Each row is a point on a tangle of strands that fork and nearly touch. The rows are in no order.
Two points are linked if the straight distance between their rows is under 73.5.
q85: [-20  17   7  -3   6 -15   9  -3 -13  12   0  32 -46 -32   3  15 -17 -20
 -21 -28  -6  20  -1  25]
q452: [ -4  -4   8  -1   9  -7   1   9   1  11   8  -4 -27  -8 -11 -27  -5 -19
  28   0  24  -7 -36   8]
q475: [ 16  -6   4   4   8  33 -22  27  13 -12   6 -39  49 -12  29 -12  16 -11
 -14   7  -1  -6  22 -22]
q953: [-25 -28 -31 -22  -7   1 -15   6  -7   4  26  33  41   0   0   9  34  24
   9 -26  27  -5  24  -4]
q787: [ -5 -17 -24 -21 -11  15 -14   7   1   1  26  15  48  14  13  23   3  54
  -5  -5   9  -4  30   5]
q114: [ 15  12  -1   9  22   3  14  15   4   8   1 -32  -9  -5  31 -15   5  -8
 -19  16  34  -5 -20 -32]
q49: [  0 -22  -4   8   5  -4 -10  19   8  12  23 -24  53 -27  -5 -21  34 -14
  21   8  10  -8   5  21]
q325: [ 44 -13  14  18  -7 -12   2  12   5   8  -6 -23   4  43 -27  -9 -21   8
   7   1 -16 -14 -12  29]
q502: [ -8  16   4  21 -49  10   1 -26 -12 -25 -32  15  11   9  -7   2 -16  30
 -17  16 -35   5  21  -2]
q596: [-24   7  12 -16  14 -13  -4 -12   3  -1  22  16 -51 -33 -11  -1 -11 -29
   5  -3   8  24 -19  13]
q65: [-48  18 -21   1 -23   9 -17 -21 -30  -7 -37  25 -12  12  -1  13  -4   6
 -15   8 -15  16   1  -7]
q833: [-32 -27   4 -18 -24  20 -33  11  -2  12  -3  -7  28 -12 -24 -23   3 -22
  14   8 -25  -5   6  -5]
q66: [-31 -19   1 -12  -6  -1 -30   0  -3 -14  -6  20   7  -5  28  -9  16  -4
  -1  -7  17  21   4 -34]
q810: [ -2  14  -5  26 -16  11  -6   0 -13   1 -46   3  -1   8  -5  -8   3 -34
   2 -20  -3 -16 -16  27]
q38: [  8  -8  13  14   0  18   0   1 -12   4 -25  28  13   1  39  13 -11  -6
 -43   4 -10  22  16 -16]
q891: [ 12 -10   0   7  19  -5   4  -5  21  11  17 -12   3  10  29  -7  18   7
  -4  33  33  -3  -3 -54]
q310: [ -9  11 -12   3 -17  17 -25  18 -27  -3 -52  -4   8  18 -11  -9   6 -35
 -11  -5  -3  -1  -1  -8]
q855: [ 41 -20 -30 -23  -1  17  -5   3  16  11  44  -4  39  27  28  14   5  49
 -16  -5  14 -17  11   2]
q451: [-11  26 -15  -2 -23   2 -18   2 -10 -24 -28   3   5  16   6   6  27 -17
   3  -8  21  -5   5 -28]
q846: [  6  40 -16   1  -1  23   1  12 -16 -10 -21  -4   3   2  25  15 -18  10
 -16  -7   4  -5  12  24]
q413: [ 10  18   0  -5 -10  -1   5  10 -13  -2 -23   2 -14  -1 -10 -27  11 -21
  24 -19  15  -7 -29  29]
q163: [-42 -18 -13 -16 -19   3 -25  -5  -6  -3  11  23  36   5  -9  10  37  12
  30  11  11   5  25 -15]
q456: [ -6 -26  10   5  36 -38  13 -11   7  26  20  15 -58   6   5  -7  15  -1
 -12  12  27  26 -22 -12]
q879: [ 30  28  -3  -2  12  16  12  16  15  -2  12 -11  14 -11  12  11 -20 -17
   0  20  19  -4  25   1]
q917: [ 38  -9  36  10   5  23 -15  42  -8  13 -45 -23  12  -3 -10 -35  -3 -33
 -29 -35 -22   3 -11   8]
q520: [ 12 -20  -4  -4  21 -36  17 -22  -6   7  24  35 -45  16  15  18  13  19
 -12 -18  27  34 -20  -6]
q559: [  2 -21  28  -9 -20  21 -21 -13  18   2  -1 -15  38 -18 -64 -31  -2 -26
  15  15 -37 -30  33   7]
q418: [ -8  13  10  11 -22  24  -7 -14 -19  -4 -39  15  13   6  13   6 -27  14
 -46   5 -27  11  35  -3]
q409: [ -3  21  -9 -15   4 -25  47  -5  -2  -4   2 -18 -33  35   7  37   4  55
   3  31 -15 -22 -20  -6]
q498: [-22  -9   1 -19  17  16  -8  34   9  -4   8 -17 -17 -40  18 -26   7 -16
   0 -20  12   4 -22 -10]
q10: [-25  -3  18 -13  15  -4  -8  -5  17   1  19   3 -20 -42 -20  -7  -4 -45
  15  11 -11   4 -10 -13]
q179: [ 15 -37   5   7  -5  -4   0  -5  17  24  26 -14  31  21 -29 -11  -7  23
  32  31 -15 -23   5  17]
q180: [ 43  17 -13  12  -6   4  -2   9  -6 -15 -28  -3  23  48  -8   6   9  -3
  13  -9  13  -7   9  -4]
q836: [ 18 -23   3   3  -3  14 -35  16  10   9  26 -36  49   4  24  -6   6  16
 -21   3  -8  -6  17   3]
q571: [  8 -42  42   8   9   7   1   7  24  17  10 -14  29  -9  -9 -32 -24  -6
  -6  -8 -30 -11   5 -13]
q46: [ 35  -1  11   7  24  17  10  27  15   7  -1 -24  38 -16  29  -7  -5 -21
 -14  16  10   5  21 -24]
q237: [-17   2   1  11   5 -41  -7 -51  10 -18  -1   5 -38  -7 -15  27  16 -18
   6  11   0  31  -6 -10]
q988: [ 41  17 -19  14  -5   4  20   8 -20 -11 -32  17   1  27   3  13  13  13
 -14 -35  25 -15 -14   4]
q56: [ 10  30  -1  -7  12   7  23   5  13   3  25 -19  -7   3  -2  13 -38  17
  14  39   2 -12  16  21]
q795: [-37  -3  -1   5 -20 -17 -19 -37 -24  -9 -25  38 -20  -1 -19  25   4  10
  -3   1 -37  25  12 -10]
q509: [ 12   8 -10   4 -18   2 -10  -1  16 -25  -2   1  19  23  10   7  31  -9
  17  -3  40  -5  12 -45]
q343: [-33 -10   6 -10  -7 -24 -23 -31 -12 -16  -6  22 -23   4 -23  25  11 -17
  10   6   0  46  11 -22]
q993: [ 20  28  -9  -9  -6   6  18  11 -17   4 -34  19  -5  -2 -34  19 -27 -23
  13  -4 -24 -12   8  40]
q533: [-17  -8 -10 -32  15  14  -8  23  -9  -3  34   2 -15 -34   1 -11  11 -16
  22 -20  41  13  -8  10]
q19: [-30  24 -11  11   1 -25  -6 -34 -16 -20 -10  19 -44 -12  -4  34  22 -15
   0 -13  -1  25 -15  12]
q339: [ -3  18 -21 -30  -2  -8  19   2 -10 -14  24  23 -22   7  13  38  -6  30
  -7 -15  12  14   0   6]
q853: [ -6 -41  28   8   9 -14  -3  -1  15  20  24  12  22 -12  -6 -20  -4 -10
  15   5  -3   5   2  -8]
q716: [-19  -2  -8 -26   6  -2   5   6   9  11  40  -2 -15 -39 -18 -22   3 -21
  46   1  20  -2 -13  23]
q67: [ 34 -19  21  43   2  -5  12  -4  -3  22 -27 -13   4  28 -15 -33 -13 -12
 -14 -18 -16 -27 -24  22]
q857: [-13  13   3  21 -38  -4  16 -33  -2 -24 -15  19 -16  -4 -12  15 -13  54
   4   5 -52  -6   4  17]
q824: [  5  -2   9   3  44 -38  28 -11   9   8  29 -11 -49 -12  15  13  10 -20
 -10  20  33  24  -6 -15]
q377: [  1 -41   4  22   3  -9 -18   6  20  15  29 -30  50 -13  19 -27  19  15
  -4  17 -10 -19   4   8]
q50: [-21  28 -18  28   5 -34  13 -39  -7 -22   0   2 -41  -4   9  28   8  21
  -4   4 -12  -2 -19  10]
q490: [-13 -25  -8   3  -4 -21   3  -8  13  18  36 -12  42   2  -8 -11  21  16
  42  18  11 -16   2  22]
q702: [ 32 -39  35   6  13   7  -7  21  11  24 -10  -9   7  -2  -9 -37 -19 -15
 -23 -43 -24  -8 -16   3]
q739: [ -9  22 -13 -30  -8  14  -6   8 -11  -5 -10  -1   4  -6 -25   1 -18 -12
  19   9 -10  -4   9  23]
q695: [-17  12  -1 -24  -6 -40  36  -8  -1 -26  28  -1 -32  17  -6  31   2  42
  24  13 -15   4  -8  -2]
q18: [ 45  24 -12   0  -8   6  32  19 -16  -8 -33   8  19  33 -15  19 -17  -3
  19 -12 -11 -10   4  29]
q196: [-17 -12  10 -12  -4  15 -18  20  22  -2  -3 -29   4 -29   6 -40 -10 -12
 -19 -19 -19  -1 -17 -14]
q382: [ 39  -3 -11   0   0   9 -10   8  10  -8  15 -10  38  31  -1   2  22   2
  22   7  21 -11  20 -14]
q478: [ 37   6   9  23  -2  19 -15  25 -26   1 -39 -20   7  10  -9 -28   9 -24
 -13 -32  -3  -6 -22  35]
q131: [ -3 -26   9 -15 -18  17 -25  -5   7  -3 -13   5  38   1 -34 -13 -14 -14
  37  15 -17 -12  22   7]
q999: [-11 -32  14   1  -6  -7 -18  -7  15  -2  14  -1  14  -4  19 -11  14   7
  22   7   2  16  -8 -22]
q479: [ 17  13  11  18   8  -3  14  -3  -7  -3 -13  17  -7  -4  40  10  -1 -15
 -30  -8  14  10  -1  -6]
q224: [ -1   1   1   7  40  -7  24  12   9  26  16 -20 -45 -17  24 -14 -14  -6
 -16  18  29   1 -16 -10]
q628: [-17  19 -29 -39   0  16  -3  24 -12 -15   6  10  -5   8  -4  21   0  10
  13 -13  15   4  16   7]
q74: [ 20 -20  10   9 -20   1  -5  -9  13  -3   8 -10  17  28 -17  -8 -25  36
  10  11 -14  -4   0  11]
q133: [  1 -16 -12 -24  14 -12   5 -10  -4   8  46  42 -29   3  24  27  -1  39
 -11 -26  32  28   3 -10]
q600: [-12  32 -13  17  24   0  26 -18 -20   7  12  25 -44 -28   6  33  -6   0
 -15 -17 -10   7  -4  41]
q11: [ -3  21 -15 -18  15  -7  28   8  11  16  15 -21 -21  28  -8   9 -15  45
  13  31   2 -23  -7   4]
q757: [-11  31 -11  32  -9  -5  31 -27  -9 -16  -6  -6 -23  10   6  18 -18  35
  -3  12 -35 -22  -7  17]
q315: [-11  26  26  -1   3  17 -11   1  13  -1 -20 -32  -6 -36  -5 -27 -24 -18
 -35 -26 -38 -17  -2 -11]
q673: [ 48  -8 -23  -4   2  12  21   2  16   9  19  -9  23  55  19  23  -2  45
  -9  19  17 -18   1 -18]
q203: [  6  30 -15  16  -1   8  28  -7 -16   3  -5  17 -10 -18   3  23 -31   6
 -20  -9 -22   2  20  31]
q101: [ 26  11  -1  25  13  -7  22  -6  -9  -2 -16  18 -14  15  23   1  16   6
 -12  -9  45   0 -27 -17]
q965: [-44  22  27 -11  -7  -8 -10 -24  17 -15 -14 -15 -34 -37 -16 -13  -3 -38
  -4   7 -14  -2 -12 -10]
q94: [-41 -24  -6 -12  -9   7 -33   6 -14   4 -10  18  15   4 -17  -4  19 -20
  13  16  -6  20  14 -32]
q278: [-20  22  26   8   4   0  11  -3  16   2 -18 -24 -24 -44  -9 -24  -8 -33
 -14  -5 -22 -15 -19 -27]

Follow the links from the first point to the second, and from the first to the third. Name the last point that the two ways share.
q596; q520; q50 | q180
q520; q810; q19 | q180
q739; q716; q853 | q810
q716; q131; q114 | q810
q278; q559; q787 | q94

A fork is a point with three links, a tip a point with one. Leave the first point through the second and follow the links. Name the first fork or tip that comes.
q114; q224 | q180
q409; q11 | q67
q38; q418 | q65
q67; q325 | q695
q18; q993 | q891
q846; q203 | q810

A fork is a point with three links. Follow the links from the first point to the second and name the forks in between, in order.
q18; q278 | q180, q810
q131; q596 | q94, q810
q203; q953 | q810, q94
q10; q382 | q810
q498; q988 | q810, q180
q382; q456 | q180
q559; q857 | q94, q810, q180
